The views of a scene show one set of named points, each view turned or mirrored, shifted and resized as a whole, with a little noise and some points left out.
In the rows, 128 means zero.

Scene 1
View 1
J74: [120 169 164 127 143  59 112 113 155 120 115 158  79 109 116 119 131  71
 123 142 125]
J701: [129 137 156 160 129  23 168  70 130  99 112 139  87 117 101 101 139  73
 133 130 142]
J112: [104 160 177  82 148 117 137 116 133 138 131 154 115  88 125 116 123 131
  96 172  96]
J31: [ 75 165 188  95 168 117 138 138  87 137  94 140  91  74 132 123 149 168
  98 183 161]
J716: [119 163 163  67 142 171  81 134 138 156 157 133 132  99 150 128 147 168
  99 169  79]
J920: [124 170 170  92 139 111 109 115 165 142 152 161 128 110 119 118 117  93
 111 154  62]
J565: [112 135 127 139 141  53 170  74 111  77 143 107 119 114 121  78 133 138
 111 150 176]
J696: [116 154 161  80 136  96 123  98 155 129 130 164  94  91 117 116 117 119
  86 155  93]
J116: [105 169 166 123 148  96 130 100  92 135 106 138 110 102 107 112 154 159
 105 152 146]
J989: [120 179 157  61 136 106  86 101 173 144 127 184  93  90 105 122 106 127
  66 152  76]
J262: [134  96 125 113 121  83 156  75 138  89 163 105 101 102 150  96 138 129
 119 155 132]
J648: [ 64 180 168  82 174  73 158 122 123 102 106 161  96  74 112  96  99 140
  69 181 162]
J589: [142 166 137 107 123  70  79  79 161 131 117 164  74 110 100 120 134 116
  91 126 110]
J275: [138 122 182 128 124 115 144 102 111 145 132 123 106 108 139 130 173 115
 147 152  93]
J947: [112 122 158  88 141 103 144 127 166 103 163 125  92  90 170 114 121  91
 124 179 109]
J570: [122 152 178 122 131  91 137  87 110 146 105 153 104 102 100 122 153 131
 113 144 109]
J849: [ 96 154 187 110 152 116 154 121  94 137 117 134 118  92 128 117 149 147
 117 171 127]
J447: [110 143 157 125 146  69 125 127 148 101 129 130  67  99 153 117 141  84
 134 163 153]
View 2
J262: [115  95  76 114 116 133 119 146 140 121 148 156 124 161 110  68 119 132
 116 109 115]
J116: [136 128 104 131 114 109 127 119 118 128 148 125 161 128 128 120  85 158
  91  88 125]
J275: [116 109  64 101 110  92 101 140 137 136 140 145 134 146 138 142 120 147
  94  93 121]
J989: [ 95 119 158 141  67 131 115 113 148 159 109 127 125 150 136 141  89 141
 135  98 144]
J701: [124 110  84 117 109  90 105  99 121 135 192 154 100 138 128  66 117 170
 113  81 149]
J716: [106 112 114 120  94 142 134 152 151 143  96 125 160 144 129 187  95 128
 118 109 100]
J849: [131 127  92 141 107 107 136 124 125 117 143 137 153 152 128 143  96 155
  92  94 127]
J696: [104 117 126 139  80 120 118 117 142 140 127 138 123 159 131 124  98 145
 125 100 141]
J565: [138 105  83 125 129 124 146 125 117 112 180 148 132 144 107  53  99 159
 110  96 122]
J31: [146 149  99 169  99 117 128 115 120 105 140 128 180 143 120 148  95 140
  79  93 122]
J920: [ 96 102 118 117  82 117 128 123 147 155 132 143 108 153 137 165 105 153
 139  97 135]
J112: [113 120 113 143  88 117 134 125 139 129 126 139 137 165 130 151  97 146
 112 101 133]
J74: [117 121 107 134  83 113 104  94 131 147 174 147 113 131 126 133 120 151
 130  80 137]
J589: [108 116 139 117  84 122  89 107 139 164 140 128 121 119 134  98  99 146
 129  87 137]
J447: [125 122  82 142  89 126 101 104 130 128 181 156 123 136 110 117 135 131
 123  87 121]
J648: [136 140 128 186  88 128 154  96 118 106 157 140 147 163 111 113  86 154
 110  95 145]
J947: [106 107  80 140  86 135 123 129 147 123 147 163 115 173 111 133 135 122
 131 106 119]
View 3
J589: [127 104 140 156 100 157  98 171 111 132  68 159 131 130  96  85 107 132
  76 137 139]
J947: [150  80 139 181 138 119 152 159 156 191 123 123 209 131 101 105 113 172
 186 172 174]
J849: [166 119 191 152 115 115 126 156 106 136 152 139 189 146 163  84  44 227
 150 149 168]
J447: [152 109 167 160 119 121 169 126 124 188 130 119 184  95 107  88  96 137
 120 186 168]
J31: [153 125 205 140 102 119 106 128 105 163 181  99 169 155 183  44  43 223
 124 128 190]
J565: [228 138 192 150  69 147 159 121 190 114 130 149 145 140 113  98  63 173
 136 228 143]
J570: [151 122 175 153  98 127 127 180  93 119  98 168 155 138 148  98  47 184
 115 135 159]
J74: [152  91 173 147 133 117 154 158  95 167 100 150 161  93  94  71  96 141
  96 159 158]
J275: [133 132 151 174 119 118 150 172  88 131 110 165 216 121 150 150  54 191
 157 161 154]
J648: [200  75 218 132 103 116 124 145 159 174 150 114 122 168 129   4  73 195
 125 138 198]
J920: [138  62 143 160 166 119 105 211 102 144  85 169 185 135  83  84 114 197
 144 132 141]
J112: [152  81 164 155 133 119 106 187 121 154 120 142 176 162 129  70  83 212
 154 124 172]
J262: [175 128 134 184  80 154 151 143 194 139 109 143 182 148 113 141  88 163
 173 207 153]
J696: [144  76 150 161 119 133 107 190 130 155  92 147 151 160 112  71  99 175
 135 122 170]
J701: [202 123 191 151  79 120 210 152 131 130  76 188 139  98 105 112  56 117
 103 203 162]
J116: [167 135 195 140  94 136 108 144 106 114 137 140 157 143 155  75  44 207
 107 150 150]
View 4
J989: [129 162  97 158 162  87  89 166 157  73 105 111 135 114 150 123  77  88
 131 129 195]
J31: [152 135 161 153 104 118  96 123  92 170  79 121 102 127  94  68 141  87
 120 122 210]
J716: [113 139 120 167 166  29  93 148  99  94 100 120 155  89 107  57 127  74
 160 151 225]
J589: [106 160 127 124 150 107  98 176 180  96 116 135 148  82 150 115  96 116
  94 106 156]
J920: [133 135 116 175 184  48 113 180 178 100 100 134 170 122 120  92  91 106
 119 118 199]
J116: [134 119 164 130 124 119 105 135 119 147  99 148 136 108 111  65 129  87
  85 125 176]
J74: [126 143 149 161 136  92 112 189 196 148  83 142 143 114 116 103 102 141
  98  85 174]
J570: [159 138 149 133 161 114 111 144 155 142 114 141 157 107 119  73 122  97
  82 121 172]
J701: [119 136 171 126 156 139 152 173 198 167 119 161 166 134 106 106 118 151
  30  68 143]
J947: [ 94 167 131 175 174  55 147 173 141 145 107 119 153 146  76 101 135 146
 119  82 215]
J112: [143 139 124 168 164  80 117 146 131 124 100 121 144 139 106  87 112  92
 120 125 209]
J849: [151 124 159 156 144  96 117 134 116 162  96 137 144 130  90  56 139  95
 101 122 202]
J447: [ 99 158 160 159 129  90 127 184 166 169  91 134 134 120  91  98 134 160
  99  70 184]
J696: [130 158 118 155 166  96 114 159 149 108 110 118 146 131 123 112  99 105
 107 112 192]

Which points are out of place in each view (at most two, in the order of its rows)? Write none if all are in place.
view 1 -> J74
view 2 -> J849
view 3 -> none
view 4 -> none
